Points on a hilly landscape, in no order, each with its height.
A ball rolls from a point to whichever of its 4 nearest points has the largest drop for the distance, and stops where none of them is lower. Distance is the straight distance between rows; heights are no part of it.
befo: [ -1  -3   5  11   9  -4 -15   3   5  -7   9  -1   2   7  -6   4   3 -11
  -3 -13   5]  (h 3.61)
meb: [  9  14   8 -15 -29  23  14   1  11 -22  -6   8  15   6 -17  17 -26  -4
 -18 -19 -25]  (h 4.74)
zok: [  6  -5  11  18   5   0 -19  10   0   2   3  -3  -9  25 -15 -23   6  -1
  16 -26  23]  (h 4.67)
sofon: [-11  -2   8   1  -1   0  -6   4   7 -12  12   3   5  -8  -1  12  -4 -12
 -12  -9  -2]  (h 2.79)
Fef: [ 13  11   8  -9 -19  13  18   5   9  -9  -4  13   8  -7   1  11 -13  12
   0  -4 -18]  (h 3.30)
bup: [ 10 -13 -21  15  11  -8 -16   1 -13  17  -6 -20 -18   3  -7 -13  15 -11
  11  11   9]  (h 6.60)
mamed: [ -7 -16 -14  13  15 -10 -17   6 -12  18  -6 -18 -21  10 -10 -26  15  -9
  14   4  23]  (h 5.43)
Pid: [ -2   5   8 -20  -1   5  13  -3   8  -8   7   9   6 -18  12  18 -10   9
 -13  -1 -19]  (h 3.33)
Kuv: [ -7  -7   8   3   7  -5 -10  -3  -9  20   0  -6  -3  -5  22 -12   7  12
  -1  15  12]  (h 0.13)
fefos: [-19  -3  20   6   4  -2  -7   6  -2   4   8   1  -3  -6  13 -16   7   2
   2  -8  18]  (h 1.71)
giv: [-10  -6  18   1  10  -4 -14  -3  -2   3  13   0   1  -2  18  -1   3   4
  -9  -5   9]  (h 1.54)
gefe: [  4   9   1  -6 -19  12  17   9   6  -8  -8  12   8  -8  -1   8 -10   1
   2  -1 -13]  (h 3.65)
roli: [-18  -1  17   1   9  -4 -10  -3  -3   3   8   0   5  -2  20  -7   3  10
  -4   5  11]  (h 1.19)
vig: [ -6   7  24   7  -7   6 -11  12   8 -13   9   5   5   4   5  -4  -3   4
  -2 -15   5]  (h 4.41)
Tima: [ 21  -6 -11  13   8  -8 -13  -2 -10  18  -4 -15 -16   3   8  -9  11   5
   9  15   2]  (h 5.60)
Felo: [  1   5  -8  11 -12   2   2   7   3  -8  -6   3   4   4 -11   6  -2 -12
   9   2  -1]  (h 4.54)
nesum: [-16   3 -11 -22  -9   5  35  -2   1  -2 -10  13   6 -22   2   8  -3   5
  -4  14 -11]  (h 3.16)
lofif: [  7  -4 -13   8  -2  -6  -2   4  -3   9  -6  -6  -6  -4  -1  -2   8  -7
  10  14   0]  (h 5.46)
Sero: [-20   2  10 -25   8   1   6 -16   0  -2   6   2  15 -15  20  17 -10  14
 -20  10 -12]  (h 2.57)
Gam: [ 17  -6  -7  21  17  -6 -21  -2  -7   3   5 -12  -7  15 -20  -7   8 -16
  13 -14  13]  (h 6.02)
sino: [ 15  13  -7  -8 -12   7  11  -9  10 -28   0   3   9   6 -20  22 -17  -7
 -16 -11 -27]  (h 4.49)
rop: [-26   2   8  -8   5  -3  -1 -10  -4   5   0  -2  15  -6  21  -1   0   9
  -7  19   3]  (h 1.65)
gana: [-19  -3  -2   3  -2  -4  -1   4  -3   5  -3  -1   4  -8  11  -6   7  -5
   3  14   9]  (h 2.89)
zose: [ -6   8  -3  -8   0  -3   1  -6  10 -25   9   1   7   0  -8  20  -6 -11
 -19  -5 -16]  (h 3.99)
Vuzav: [-24   1   2  -4   1  -3   1   0   2  -8   3   4   9  -8   5   6  -1  -7
  -7   6   2]  (h 2.04)
sefo: [  2 -12   7  15  11  -4 -17   8  -4   9   5  -4 -12  17 -16 -23   9  -6
  11 -29  27]  (h 4.52)
fakel: [ 16  -8   5  17  20  -1 -22   2  -3  -1   6 -10  -3  32 -35 -16   6 -15
  15 -37  20]  (h 6.00)
mamu: [-18   9   9  -5  -3   2   0   2  11 -28   7   5   9   2  -2  11  -7  -5
 -14  -5  -5]  (h 3.43)
nuz: [ -3  14  18  -7  -3   3  -2   1  11 -21  10   5   7   2   4  14  -9   8
 -12  -3 -14]  (h 3.79)
bug: [-14   3 -13 -32   4   1  31 -20   2  -6  -4  12  10 -13   2  17  -8  10
 -17  14 -17]  (h 3.24)
kez: [ 15 -14  -4  10   5  -7 -17   4 -14  25  -3 -17 -25  -4  10 -18  14   7
   8   9  12]  (h 4.78)
Rukon: [  4   5 -11 -23 -10   8  25  -2   9 -16   0  16   4 -14 -13  22 -16  -4
 -16 -11 -23]  (h 4.68)
pud: [  8  -8   6  14   5  -5 -16   7  -7  16   1  -8 -21  10   4 -25  11   9
  16  -7  20]  (h 4.59)
Lev: [ 29   3 -13  10 -13   8   1   2   0   1  -9  -5   6   4 -19  11  -7 -15
   6  -6 -13]  (h 6.43)
paba: [-26 -11  13   1  14  -8 -16 -10 -17  28   2 -11  -5   5  20 -35   8  14
  -2   4  33]  (h 4.99)
bemi: [-16  -2  -2 -13   4  -2   8  -9  -2   4   2   3  12 -15  13  11  -2   2
 -11  16  -7]  (h 1.00)
teved: [ -5  14   4 -22 -11   7  28  -3   9 -17  -2  16   8  -8   2  14  -9  13
  -5   5 -17]  (h 2.88)
vob: [ 11   1  16  15   5  -2 -18   5   2   4   9  -2  -9  18   3 -16   5   9
  11 -15  17]  (h 4.13)
Tebik: [  3  -1   5  12  26 -13 -20 -13  -2   1  14  -9  -2  18   2  -3   9  -1
  -2  -4  10]  (h 3.53)
Tib: [ 16   3   2   1  -5   2   4   3   5   0   2   4   4  -5   5  12  -3   3
   0   1 -14]  (h 4.05)
sapi: [12  6 11  8 -3  1 -6  7  4 -2  3  3  0  3  6  3 -1  5  4 -2 -4]  (h 4.19)
kiz: [ -2  -8   4  11   1  -6 -11   8  -6  14   0  -5 -12  -3   7 -16  10  -1
   8   0  17]  (h 4.03)
mori: [ -2 -12  -5   8  15 -12 -16  -9 -10  15   4 -11  -5   2   9  -6  10  -4
  -3   7  13]  (h 2.26)
bipaf: [ 27   0   0  19 -11  15 -15   5  -3   1  -9  -8   8  14 -21   4 -10 -21
   8 -21   0]  (h 5.82)
Lega: [-14   1  -2 -21  -3   1  21  -8  -3   8  -8   5  11 -20  17   4   1  14
  -2  24  -8]  (h 2.22)
dod: [-4 -6 -8  0  7 -8 -2 -8 -3  8  1 -3  6 -8 11  9  3 -3 -5 14 -3]  (h 2.30)
Gamet: [ -5  11  17  -5  -5   3   4   3   9 -10   4   8   7  -3  14   2  -3  13
   2   5  -5]  (h 4.00)
dit: [ 12   0  -2  16   6  -5 -14   2  -2   3   1  -6  -5   9  -1  -6   8  -2
  12   1   6]  (h 4.55)
Zel: [-17   0  10 -12  -2   1  -7   1  11 -23  15   3   6 -10  -1  18 -10 -11
 -23 -13 -12]  (h 3.52)
Seta: [  2  -9   1   7  -3  -2  -7  10 -10  20  -7 -11 -16 -10  17 -21  12   8
  10  13  11]  (h 3.02)
faro: [  2   8  -7 -16   4  -1  17 -13   4  -9   2   9   6  -6   5  19  -6  10
 -11  12 -19]  (h 3.98)
Dofa: [ -7   1  13  11  12  -6 -15   1   0   2   9  -1  -4  19   6 -18  10   9
   8  -6  17]  (h 3.97)
Dusol: [  5   7 -19  -9 -10   2  26  -4   4 -12  -8  12   5  -2 -16  18  -7  -8
  -5   5 -15]  (h 4.89)
dep: [  5  -1   1   3 -10   3   1   7   4  -5   1   6   4  -7  -3  11  -4 -10
  -2  -7  -6]  (h 3.57)
ger: [  6  13  -7 -31  -7  13  43  -5   7  -7  -8  19   3 -17   3   9  -9  25
  -1   6 -19]  (h 2.76)
fas: [  7   0  -4 -15  -7   6  18   1   7  -3   0  11   4 -18   2  17  -9   2
  -8  -1 -19]  (h 3.13)
gog: [-12  -4   4   0  16  -9 -12 -14  -3   5  10  -4  10   0  13   5   1   0
 -14   6   4]  (h 2.32)
bobu: [ -3  13  -1   2 -11   3   4   2  10 -23  -2   7  10   8 -11  12  -5  -5
   0   0  -8]  (h 4.53)
mes: [ -8 -17  -3  14  18 -10 -16   2  -7  13   5 -10 -15  16 -12 -22  15 -10
   9 -15  28]  (h 1.04)
kosu: [  5 -10  -7  -5   0  -3   6  -2  -5  20  -8  -4  -3 -17  16   0   7   7
   1  21  -5]  (h 3.41)
Pila: [-13   5 -15 -24  -3  -1  27 -14   5 -19  -1  12   6  -9 -11  23  -9  -5
 -21   4 -19]  (h 4.08)
Veg: [ -6   8   9   4   9  -5 -14  -6   9 -20  14  -1   6  12   0   9  -1   0
 -11  -2  -2]  (h 4.09)
vadel: [-17 -12  13  10   6  -3 -12  11  -3   7   8   2  -7   6  -3 -22   8  -7
   7 -23  29]  (h 3.22)
zubov: [-16   3  -5  -7   2  -5   7  -9  -3   3  -5   1   9  -5  12   4   2   5
  -1  26  -2]  (h 1.88)
pama: [ -6   1  -5 -12 -15   6  21   6   4  -6  -4  14   7 -19  -2  12  -8  -5
  -6   2 -11]  (h 3.83)
Tezi: [ 17   1  -7  16  -6  -1 -11  13  -5   9 -13 -11 -15  11  -4 -17   6   2
  21   9   6]  (h 5.31)
Muk: [ 28  -1  -6  22  -9  10 -17  12  -7  11 -14 -15  -8  16 -18 -13  -2 -11
  21  -9   5]  (h 6.41)
gokup: [  8  -5 -12  -5 -10   3  15   7   1   7  -6   5   0 -19   2   8   0  -5
   3   7  -8]  (h 4.82)
bal: [  0   0 -10  -9 -14   3  21   7  -1   6 -11   5  -1 -18   7  -2   3   5
   9  19  -8]  (h 4.12)
sise: [ 16   9   4  11 -10  13 -10   4   6 -16  -1  -2  12  14 -18  11 -13 -15
  -4 -19  -9]  (h 6.27)
fodof: [  9 -11   5  12  29 -16 -23 -14  -9  18  13 -13 -20  23  -4 -22  15   7
   3 -14  24]  (h 4.46)
zokur: [ -5  -5   2  11  14  -9 -18   0  -9  16   0 -12 -17  16   9 -27  13  14
  12   7  21]  (h 4.30)
nuka: [-17 -15   0   7  20 -13 -17  -1 -12  22   1 -13 -19  20  -3 -36  15   5
  10  -5  33]  (h 4.24)
Ver: [  8   8 -17 -18  -4   1  28 -13   5 -14  -2  13   4  -6 -10  22  -9   0
 -13   3 -22]  (h 4.47)
Gegi: [ 14   4  -5  10 -24  13   1  17  -2   6 -17  -2  -1   0  -9  -6  -6  -8
  16  -1  -1]  (h 6.48)
Libud: [-18   3  13 -12  -2   2   6   0   5 -13  10   5   8 -17  11  13  -6   1
 -12   1  -9]  (h 2.70)
sotaf: [ 10 -11   2  17   6  -2 -17   8  -8  15  -1 -10 -20  18 -15 -26   8  -3
  18 -23  24]  (h 5.41)
ber: [ 13  -4  -1  18   3   3 -17   7   0  -3   3  -7   0   9 -17   1   2 -18
   7 -18   7]  (h 4.73)
Rorap: [ 18   6 -19  -2  -2   0  15 -11   3  -8  -2   3   3  -1 -11  20  -4  -8
  -3   5 -22]  (h 5.30)
Big: [ -3  -7 -11  15  11 -10 -16   3  -9  17  -7 -17 -17  14  -2 -22  14   2
  15  12  16]  (h 5.17)
boget: [  4   6 -11 -26  -4   6  34  -7   6  -1  -6  17   3 -15   2  15  -6  12
  -7   6 -20]  (h 1.87)
sig: [ -4  11   2  -4 -17   7  12   6  10 -18  -1  10  10  -3  -6  12  -9  -5
  -5  -4 -10]  (h 4.15)
Leve: [ 14   9 -11  -4  -7   1  15  -2   1   2  -9   3   0  -1   4   5   0  13
  10  20 -13]  (h 5.06)
Lub: [ -8  -7  -7   1   6  -7  -5  -4 -10  19  -8 -10   1  -4  15  -9   8   7
   1  26   6]  (h 1.70)
Deri: [  8  11  -7 -15 -33  25  34   4   4  -5 -18  18  12  -3 -16   6 -20  -2
  -1  -9 -17]  (h 4.90)

Two balls start at each pair of points below. Name the first point that both come to, or write -.
bobu and Felo | sofon
Muk and Gegi | sofon
Lev and sapi | dep

Call two points neighbours if one is among the 4 nearest of the other. Go from one point of each pair to the other, from neighbour to neighbour, staying as low as possible. Name the highest point that can't be avoided.
boget and Kuv | nesum
Kuv and bemi | rop
mes and boget | vadel

For each start below, name the point where the ball stops.
sise | bemi
sig | boget
bipaf | bemi
